Each scene shows the same named points in several views. A view is turned or mirrored, shifted and resized as a whole, has a little noise and may leave points out.
In the rows, 128 means zero.

Scene 1
View 1
dom: [162  98 135 102 120 144 116 131 119 133 118 118 124 116 171  91 122 116
 133 140 160  92]
Gop: [129 128 140 110  87 134 126 152 140 143 136 116 141 106 159 127 117 125
 137 138 129  99]
dup: [132 135 123 112 102 133 122 144 129 157 130 112 131 116 163 114 121 118
 119 146 133 105]
nev: [137 121 159 111  87 134 138 129 155 135 138 107 113 111 178 101 107 130
 128 157 159  93]
nisi: [135 141 155 124 115 138 140 138 156 139 132 102 134 129 164 108  97 121
 140 129 150 109]
vunuz: [125 130 155  97 104 133 147 152 167 128 151 122 126  98 149 119 104 148
 139 135 146  98]
roni: [159 127 126 130 135 141 123 135 132 126 114 107 145 134 151 113 109 111
 139 121 137 115]
dif: [135 117 142  96 100 135 128 143 137 143 138 121 119 103 167 106 119 132
 126 148 149  91]
fuvut: [149 134 111 115 151 137 128 139 133 134 123 116 135 128 140 108 114 124
 125 125 138 119]
gakim: [124 139  90  88 150 129 136 164 150 133 147 136 124  97 114 124 123 157
 111 130 119 118]
pofi: [146 134 106 111 164 139 138 144 152 117 132 124 129 121 125 111 109 143
 125 121 138 123]
fozub: [141 122 130 107 117 135 133 141 149 125 135 117 128 108 148 113 113 136
 132 136 140 105]
Sapib: [128 156 120 132 119 130 140 154 161 128 138 107 153 119 128 142 105 132
 134 123 108 128]
veg: [142 117 139 103 115 137 140 139 158 113 140 120 123 102 146 110 108 145
 135 138 148 101]
lol: [134 135 119 110 131 131 145 146 168 118 143 119 126 105 130 119 107 150
 124 134 133 117]
Dizu: [130 128 150 107  95 134 138 145 157 135 143 115 129 105 159 117 108 134
 133 141 143 100]
ged: [119 152 125 110 118 128 139 148 152 153 142 114 124 117 150 117 110 134
 116 142 134 114]
pera: [118 155  99 104 142 128 136 154 140 163 141 121 119 118 139 116 120 137
 100 141 130 120]
Fak: [142 130 134 105 134 136 133 135 136 148 128 115 120 125 163  96 111 123
 123 138 157 105]
nor: [127 143 133 113 120 131 144 148 164 131 145 115 130 110 140 121 104 143
 129 136 136 113]
lorer: [148 118 121 106 123 138 119 147 125 135 125 121 140 111 149 115 121 124
 134 129 134 104]
vabe: [150 135 155 142 108 139 143 134 173  99 130  97 149 123 144 130  90 128
 155 121 133 116]
Vuba: [142 132 107 108 143 136 124 144 128 142 125 119 132 122 146 110 120 125
 121 132 135 114]
View 2
Sapib: [169  91 100 110 102 114 142 118 130 142 129  96 136 134 141 141 146 156
 102 153 143 124]
fozub: [144 120 132 104 122 129 129 134 130 147 127 137 130 140 151 117 131 166
 122 137 134 134]
Gop: [161 117 114 115 127 123 146 153 129 165 113 152 138 131 149 129 131 155
 104 150 142 141]
ged: [159 111 131 100 123 107 135 117 127 163 106 123 127 136 164 127 158 147
 116 145 131 142]
vunuz: [155 125 130 107 123 119 109 139 129 174 110 134 130 143 160 118 131 176
 112 141 167 132]
roni: [152 102 137 120 119 125 161 136 135 106 134 112 144 141 128 120 127 147
 126 143 117 139]
nev: [153 132 153 106 120 132 139 155 122 160 101 164 120 150 186 122 119 162
 129 140 147 152]
lol: [146 112 124  95 113 121 116 112 129 151 129 110 125 140 152 123 145 172
 118 137 138 123]
dif: [142 132 138 104 136 125 133 149 128 166 109 164 129 139 162 113 133 158
 121 140 131 149]
nor: [157 111 127 103 115 115 123 123 129 156 116 116 130 141 159 126 145 165
 115 142 148 132]
veg: [142 124 135 101 121 132 116 137 129 153 126 137 127 145 158 116 124 178
 124 136 146 130]
dup: [154 117 126 107 130 118 160 141 130 153 109 152 133 131 156 124 144 139
 117 147 113 149]
vabe: [170 100 130 123  91 135 140 144 125 122 130 103 133 154 155 134 104 173
 115 148 172 130]
Vuba: [140 112 134 102 134 119 146 123 136 132 127 128 138 131 135 114 149 147
 126 138 101 140]
pera: [148 108 126  90 133  99 134 101 132 161 111 116 129 128 152 121 180 141
 118 139 102 140]
Dizu: [157 121 131 110 121 123 131 146 126 163 110 144 131 142 165 124 130 164
 114 143 152 140]
dom: [131 133 156 112 140 139 151 159 133 129 124 166 137 143 145 102 116 157
 138 131 109 150]
pofi: [137 107 139  98 123 122 119 104 135 125 141  93 131 139 131 110 147 168
 130 132 118 122]
gakim: [133 111 106  82 133 108 103  94 137 164 136 109 133 123 130 116 175 167
 111 136 111 115]
nisi: [166 111 154 119 115 118 144 144 128 138 105 122 134 151 163 123 124 152
 123 145 150 151]
Fak: [145 120 159 106 136 119 140 133 132 138 109 136 132 144 154 108 140 149
 134 134 117 153]
View 3
fuvut: [125 104 151 144 113 156 120  70 130  95 136 147 111 168 131 109 135 130
 128 125 141 110]
gakim: [116  87  88 175 121 167 154  68 155 114 129 155  97 148 164 176 109 150
 123  79 157 154]
fozub: [106  71 121 148 127 158 114  71 149 130 125  93 151 181 133 111 125 109
 111 108 133 125]
vabe: [139  84 154 109 120 149 140 133 166 110 114  75 172 216 147 129 137  63
 106 137 114  95]
pera: [134  83 124 166 143 172 118  67 126 115 153 159  55 165 162 150 125 117
 140  94 153 152]
Vuba: [116  91 141 153 123 171 117  64 124 109 143 139 100 165 137 106 137 139
 125 128 145 129]
vunuz: [113  59 101 149 146 153 108  76 162 141 125  75 143 199 149 134 105  61
 115  79 126 140]
nisi: [134  76 155 128 139 150  97  84 136 115 138  95 123 212 138 100 131  49
 126 120 119 112]
lorer: [102  79 128 147 123 176 117  61 128 114 140 102 132 174 127  93 133 133
 114 134 136 128]
roni: [122 100 166 128 111 163 122  87 129  96 134 114 134 184 125  86 145 117
 119 157 127  98]
dom: [ 92  74 151 148 132 157  67  38 118 137 130 100 149 176  97  55 146 129
 115 130 140 112]
Fak: [120  79 151 150 137 153  79  54 123 119 139 126 108 183 122  89 135  95
 131 109 140 120]
lol: [129  81 120 151 126 148 131  96 163 125 118 124 128 176 153 159 124 106
 118  88 145 125]
Dizu: [115  53 121 144 150 165  98  81 144 142 135  75 133 202 143 117 126  71
 113 105 129 137]
ged: [134  70 128 151 149 166 108  83 133 125 146 126  81 188 158 139 130  81
 131  97 140 145]
nor: [131  74 122 146 136 158 124  93 154 122 130 109 119 192 156 144 120  81
 120  95 135 133]
pofi: [128 110 139 148 102 141 141  77 153  95 117 159 125 162 140 142 124 131
 126  96 147 106]
Gop: [108  51 111 143 151 190 113  79 134 135 150  69 121 197 149 107 132  91
 113 135 124 151]
Sapib: [142  84 126 130 126 182 169 128 154  97 139 108 111 193 177 160 134  95
 117 136 127 134]
dup: [111  63 133 151 149 185  93  75 115 137 150 108 100 181 138 102 155 125
 121 137 143 143]
veg: [110  69 122 147 133 143 102  77 160 142 114  93 156 185 133 124 126  98
 108  90 139 120]
nev: [114  45 139 144 165 150  51  74 135 165 128  75 138 206 126  93 144  63
 116 100 135 127]
View 4
nev: [131 111 162 140 113 116 158 117 110 152 132 107 121  97 199 122 144 165
 183 127 125 134]
Sapib: [116 111 109  93 119 146 104 130 138 117  91 129 109 137 142 112 167 102
 177 139 127 121]
ged: [113 113 122 112 113 111 133 122 126 152 127 118 130 120 159 116 146 106
 164 139 118 135]
Vuba: [102 145 132 110 143 116 115 119 145 145 119 104 136 129 142 130 140 136
 145 135 105 143]
Fak: [107 132 146 119 128 111 135 112 135 159 133 101 143 121 164 121 149 157
 157 134 110 148]
nor: [115 117 130 117 102 133 132 136 125 146 108 116 125 130 166 114 160 117
 170 137 118 122]
dif: [129 127 152 131 121 117 151 131 119 147 130 105 125 112 192 135 121 151
 159 126 116 140]
Gop: [138 113 134 111 125 131 138 130 130 123 118 119 108 122 184 136 122 137
 170 128 131 141]
nisi: [118 106 143 104 116 129 136 105 134 144 122 109 128 123 180 108 174 160
 185 134 132 143]
lorer: [116 144 138 112 143 131 123 131 142 131 110 104 127 131 160 141 129 152
 148 131 114 143]
roni: [105 135 144 100 152 138 109 106 152 126 106 101 126 127 149 123 167 173
 165 131 120 143]
fuvut: [ 95 146 133 107 141 126 110 117 149 144 111 101 140 132 137 122 162 145
 149 136 107 141]
lol: [105 131 131 128 106 137 125 145 124 146  94 112 129 129 150 115 165 114
 158 136 106 110]
vunuz: [127 113 141 126  88 139 156 151 117 145 109 115 123 132 196 123 151 130
 170 134 123 122]
Dizu: [131 110 144 121 108 131 146 131 119 138 116 114 117 115 189 124 144 139
 175 131 125 130]
dom: [115 149 168 130 153 120 138 116 137 142 126  90 133 114 179 142 130 195
 150 124 111 153]
pofi: [ 85 152 132 115 123 137 111 135 141 151  92 101 146 143 132 116 179 131
 145 140  98 122]
dup: [124 121 132 110 141 109 127 111 134 139 134 115 119 110 164 133 120 134
 164 132 121 148]
pera: [101 131 107 105 119 103 122 130 137 162 132 117 143 135 137 124 128  83
 139 143 104 140]
View 5
lol: [167 149 137 131 156 114 159  90 141 147 115 136 118 141  91  78 141 114
 127 113 163 100]
vabe: [143 178 149 114 122  65 119 102 147 118  70 153 130  96 101  73 137 149
 125 116 154  71]
fuvut: [165 126 135 116 148 105 125 103  89 108 134 103 112 146  93  79 166 140
 129  99 147 106]
gakim: [181 114 103 132 171 159 180  84 130 144 149 114 116 173  83  77 139 103
 130 124 159  99]
Vuba: [166 119 114 120 150 105 143  96 100 116 137 112 110 153 113  86 163 144
 146  83 154 121]
dup: [162 119 104 127 137  85 154  93 129 125 126 152 107 149 142  80 148 163
 160  59 157 136]
nev: [133 168 135 151 132  54 161  88 150 158 105 169 113 122 145  75 171 141
 157  45 178 136]
ged: [170 122 129 146 143 105 158  96 137 151 129 158  99 158 111  56 135 146
 132  84 154 125]
nor: [158 144 131 140 141 103 158  94 146 148 111 148 114 139 103  61 140 131
 128 104 158 101]
veg: [141 170 129 137 146  90 165  84 145 148 109 136 127 124 115  85 168 113
 142  89 175 104]
dom: [130 155 113 125 139  63 146  86 100 116 128 111 125 128 147 102 207 141
 167  38 172 137]
pofi: [166 140 142 120 159 119 138  98 102 128 132  99 117 145  74  81 165 115
 122 119 156  96]
Dizu: [140 154 117 143 130  81 164  87 157 147 104 158 118 126 130  68 153 142
 145  74 166 109]
Fak: [145 136 135 139 141  79 142  96 105 136 133 125 105 145 121  70 184 145
 143  58 159 135]
lorer: [148 135  94 117 139  96 152  88 117 109 125 117 125 140 129  89 168 145
 157  79 160 111]
fozub: [147 153 120 128 145  94 156  86 135 134 113 132 123 131 118  84 162 128
 144  83 167 109]
Gop: [144 137  88 133 123  87 164  87 154 126 109 157 121 135 143  72 142 158
 159  73 157 109]
dif: [135 150 105 146 138  81 176  79 140 147 124 147 120 139 142  75 174 136
 159  52 171 132]
vunuz: [129 162 117 157 130  96 177  81 169 162 106 156 124 130 116  54 155 124
 135  91 168  97]

In a view up to two points have been moved. Name them for each view, in the order of its rows, or write -.
view 1: -
view 2: roni
view 3: fozub, dup
view 4: pera
view 5: fuvut

Scene 2
View 1
telo: [103 148 155 112 136  95 151  94 137 139  97 151 166 172 127 168 173 116
 141 120 171 118]
puz: [130 136 154 105 146 143 119 138  91 162  83 164 137 120 155 164 141  99
 166 123 146 163]
kif: [118 143 146 135 127 106 145 100 114 153 125 167 152 164 142 164 174 130
 124 106 162 111]
favi: [126 107 150 131 143 138 125 137 143 158  93 156 124 152 137 145 138 120
 168 112 140 131]
puda: [105 137 159 144 139 119 116 145 146 164  89 149 107 181 128 130 132  87
 178 150 170 142]
kugu: [101 154 162 107 138 108 129 123 136 150  71 142 147 171 128 159 143  83
 176 146 179 155]
zolup: [133 102 152 101 160 131 133 147 156 139  67 139 121 138 121 136 133 106
 178 130 131 143]
Fub: [110 115 160  97 140 119 145 112 179 132  65 126 161 162 123 165 147 109
 181 121 152 140]
sufet: [129 127 150 119 152 121 135 135 144 143  88 125 126 144 139 150 140 105
 152 131 138 135]
lozub: [141 151 141 139 149 111 134 131 112 150 126 116 117 137 162 156 155 115
 102 122 137 116]
megod: [137 112 145 105 159 119 149 128 182 123  82  94 132 141 128 156 146 119
 145 121 124 122]
leru: [114 123 153 116 138 125 134 121 127 155  87 173 146 155 132 156 152 114
 172 116 158 136]
sugol: [114 158 155 156 142 108 105 162 121 168 106 132  84 171 138 126 128  78
 151 164 167 142]
pezu: [159 137 143  70 173 131 141 138 118 125  71  92 139  87 154 170 139  98
 129 131 109 158]
zikev: [170 134 141  91 166 144 130 145 140 126  88  52 129  84 182 182 127 103
 114 121  91 151]
Nar: [106 153 164  93 138 118 133 116 106 152  70 164 160 151 138 171 149  87
 176 134 174 164]
tadon: [169 124 142  48 182 155 131 154  91 132  49 124 134  62 150 165 127  90
 159 127 100 180]
Napo: [109 133 153 128 139 103 144 112 141 146 103 157 142 176 122 150 164 118
 152 120 166 115]
Nafal: [116 143 154 155 123 136 110 135 101 181 115 177 126 157 165 156 144 109
 157 118 162 141]
Bof: [102 156 157 173 131  97 114 143 167 163 114 104  99 199 140 134 137  89
 143 157 173 125]
bidi: [152 145 136 132 154 122 134 136 111 148 125 117 118 120 167 158 152 119
 102 114 120 119]
pupif: [123 102 148 150 145 125 127 144 195 147  98 105 106 173 130 138 134 117
 161 123 137 119]
Ridi: [141 146 144 154 150 128 113 162 117 163 121 115  86 140 164 140 133  99
 126 138 133 134]
Nuf: [151 101 142  97 158 147 134 139 143 137  79 126 135 110 148 158 140 123
 153 105 110 140]
View 2
bidi: [ 72 102 127 118  82 165 106 132 129 107 139 122 149 130 134 104  82 167
 147 132  78 111]
favi: [133 121 140 118 105  94 106 139 110 151 122 156 174 113 167 145  98 121
 124 129  83 145]
pezu: [ 57  95 100 122  95 163 119 141 116  74 149 164 136 131 134 154 111 101
 172 101 118 137]
kif: [132 121 158 106 136 140  97 130 139 145 131 114 132 162 136 132  82 185
 113 154  69 142]
kugu: [136 116 161 105 140  80 125 105 133 114 109 136 154 170 118 150 101  92
 132 130  94 158]
tadon: [ 48  96  94 126  76 162 109 151  79  92 140 189 142 124 161 188 116  58
 174 103 127 119]
leru: [137 122 150 114 125 102 104 132 121 148 120 145 157 147 154 157  94 128
 118 136  86 152]
pupif: [138 106 128 121 101  72 131 120 161 118 133 148 205  81 147  85  93 147
 131 109  75 168]
sufet: [115 108 131 119 103 108 116 125 127 116 128 148 164 121 137 119 101 120
 144 122  89 149]
Nuf: [ 87 104 105 121  96 140 114 150 126 115 148 171 167 105 176 154 100 130
 142 102 104 145]
Nafal: [104 110 167 110  84  97 102 124 110 151  95 113 200 152 161 129  63 134
 111 153  65  96]
Ridi: [ 83  96 144 119  63 116 113 116 118 108 113 116 186 120 128  83  77 133
 146 137  68  99]
puz: [ 90 108 148 112  99 124 103 134  99 130 111 144 162 157 157 172  91  97
 132 133  99 116]
Napo: [154 124 156 112 140 105 109 125 140 140 128 130 144 142 128 125  96 157
 121 144  75 165]
zikev: [ 29  75  90 122  73 170 134 138 142  48 157 151 171 119 148 125  92 127
 172  83 115 128]
Fub: [144 117 129 110 150  87 133 122 153 114 143 164 159 135 151 156 112 123
 128 102 106 194]
puda: [145 116 168 115 107  55 122 105 125 130  96 127 187 128 127 112  89  97
 126 137  75 144]
telo: [149 124 154 108 161 125 113 121 148 126 137 130 124 170 122 141  97 161
 119 141  87 172]
megod: [117 106 106 123 120 119 128 134 157  97 154 160 161  96 143 116 108 143
 150  98  95 183]
lozub: [ 87 101 139 117  92 153 108 125 134 106 132 113 152 137 125  96  81 171
 145 137  73 118]
Nar: [123 118 159 106 137 105 114 117 115 124 111 142 142 191 132 186 100  89
 126 135 106 148]
Bof: [143 107 166 111 108  57 134  92 157 102 106 103 194 130 102  59  78 136
 132 137  61 150]
View 3
Napo: [159 173 126 156 146 158 128  86 114 137 119 127 108  97 110 102 113 136
 132  87 162  78]
Ridi: [161 130 116 181 105 149 110 145  97 127 125  78 122 104 105 148  97  94
  96 110 135 101]
Nafal: [147 158 119 173 117 164 103 116 115 144  96 114 152 124 110 128 122 108
  95 116 159  58]
zolup: [148 140 131 154 144 132 106  85 150 147 124  93  80 102 149  96  75  98
 107 126 151 109]
tadon: [108 123  99 149 136  98  70 146 197 204 155  79  88  82 134 134  87  82
 109 159 157 132]
zikev: [122  93  98 157  89  93 101 145 131 180 142  67  65  65 101 144 109 112
 124 142 117 154]
Fub: [132 141 130 134 137 137 123  63 138 154 119 122  66 104 136  77 109 137
 136 108 148  96]
kif: [161 181 113 167 140 151 121 105 105 153 113 133 129  82  87 118 137 146
 136 100 169  72]
puda: [148 142 139 151 130 175 120  98 117 115 125 105 112 142 137 105  85 101
 102  87 141  69]
megod: [155 136 127 156 131 120 123  87 120 148 126  94  54  76 123 100  92 128
 134 114 137 129]
sufet: [149 141 124 158 131 140 113 103 127 144 131  98  92  99 123 114  93 110
 118 111 147 106]
sugol: [157 135 133 161 121 180 119 130 104 105 145  94 131 142 123 135  81  87
  99  78 138  77]
puz: [122 149 112 155 130 140  87 124 155 174 124 106 130 115 120 123 112 100
 103 130 162  76]
Nuf: [141 139 111 168 127 110  96 102 145 173 111  87  80  74 124 114 101 105
 110 146 149 121]
leru: [144 166 124 155 144 148 108  89 137 157 110 124 118 107 122 102 112 121
 116 111 165  71]
telo: [147 172 121 145 146 154 128  91 119 151 130 138 104  92  99 100 127 153
 155  86 165  78]
Bof: [162 129 140 156 111 181 142 108  75  92 129 101 104 133 116 116  93 121
 117  65 124  83]
bidi: [159 147 103 181 116 127 111 143 103 153 127  88 113  69  82 150 110 117
 120 119 146 114]
pupif: [170 128 139 170 118 147 135  72  95 115  99  91  69 104 135  96  83 114
 108 107 128 109]
Nar: [110 153 117 128 144 157 100 109 163 167 141 134 121 130 122 105 121 119
 135 103 168  65]
lozub: [163 146 109 178 115 136 118 141  95 144 129  94 117  75  83 146 116 121
 123 106 145 105]
View 4
tadon: [166 131 176  71 149 188 127 182 116 112 249 123  69 108 143  86 140 159
  92 145  81  96]
Fub: [153 202 171  97 118 151 112 133 180 136 162 131 122 120 134 197 133 138
  80 112 105 170]
Napo: [132 191 174 121  92 135  94 121 156 126 121 171 125 136 111 160  93 118
 113 106 106 173]
pupif: [154 181 147 145 115 121 126 159 205 123 112 143  90 124 122 163 157 138
 133 131 136 185]
zikev: [173 154 166 131 172 198 147 199 140  88 184 156  98 121 129 119 190 175
 116 127 129  68]
bidi: [147 149 180 150 133 160 120 167 126  86 139 195 109 143 109 103 130 143
 141 119 119 108]
sugol: [ 95 167 122 129  65 122 131 162 139 138 121 159  78 102 132 111 115 117
 167 106 145 154]
telo: [132 201 180 114  98 151  93 118 140 122 133 179 148 136 115 175  91 126
  98  91 103 151]
favi: [144 161 186 105 103 122 116 142 167 122 165 136  88 129 124 134 108 114
 121 139 106 182]
kugu: [103 199 149  87  79 144 117 131 137 146 158 142 115 105 141 164 104 122
 112  92 120 152]
megod: [175 182 157 127 141 165 113 160 180 117 139 147 106 125 122 160 155 167
  94 127 109 152]
leru: [132 175 190 101  95 125 113 128 147 125 167 149 111 138 123 151  93 108
 113 121 104 168]
zolup: [156 163 156  97 114 141 114 160 176 134 169 122  77 113 135 135 133 142
 102 140 100 175]
Nuf: [171 152 194 111 150 157 123 166 162 102 187 139  90 137 124 131 145 147
 106 143 100 136]
lozub: [141 162 171 152 118 158 117 163 129  97 124 195 114 136 108 111 124 136
 145 112 126 115]
pezu: [167 155 161 100 151 202 125 180 122 106 200 148  98 115 136 114 154 171
  96 123 101  89]
Nafal: [100 157 201 120  85 108 136 140 136 114 159 166 103 143 118 125  95  81
 162 115 132 147]
puda: [105 183 137 108  68 120 124 144 162 147 135 141  85 107 135 144 114 110
 147 114 135 181]
sufet: [144 171 158 116 113 149 118 157 157 122 150 148  95 119 126 138 132 139
 121 122 115 152]

In a view up to two points have been moved. Name them for each view, in the order of its rows, or write -.
view 1: favi
view 2: Nafal
view 3: -
view 4: -
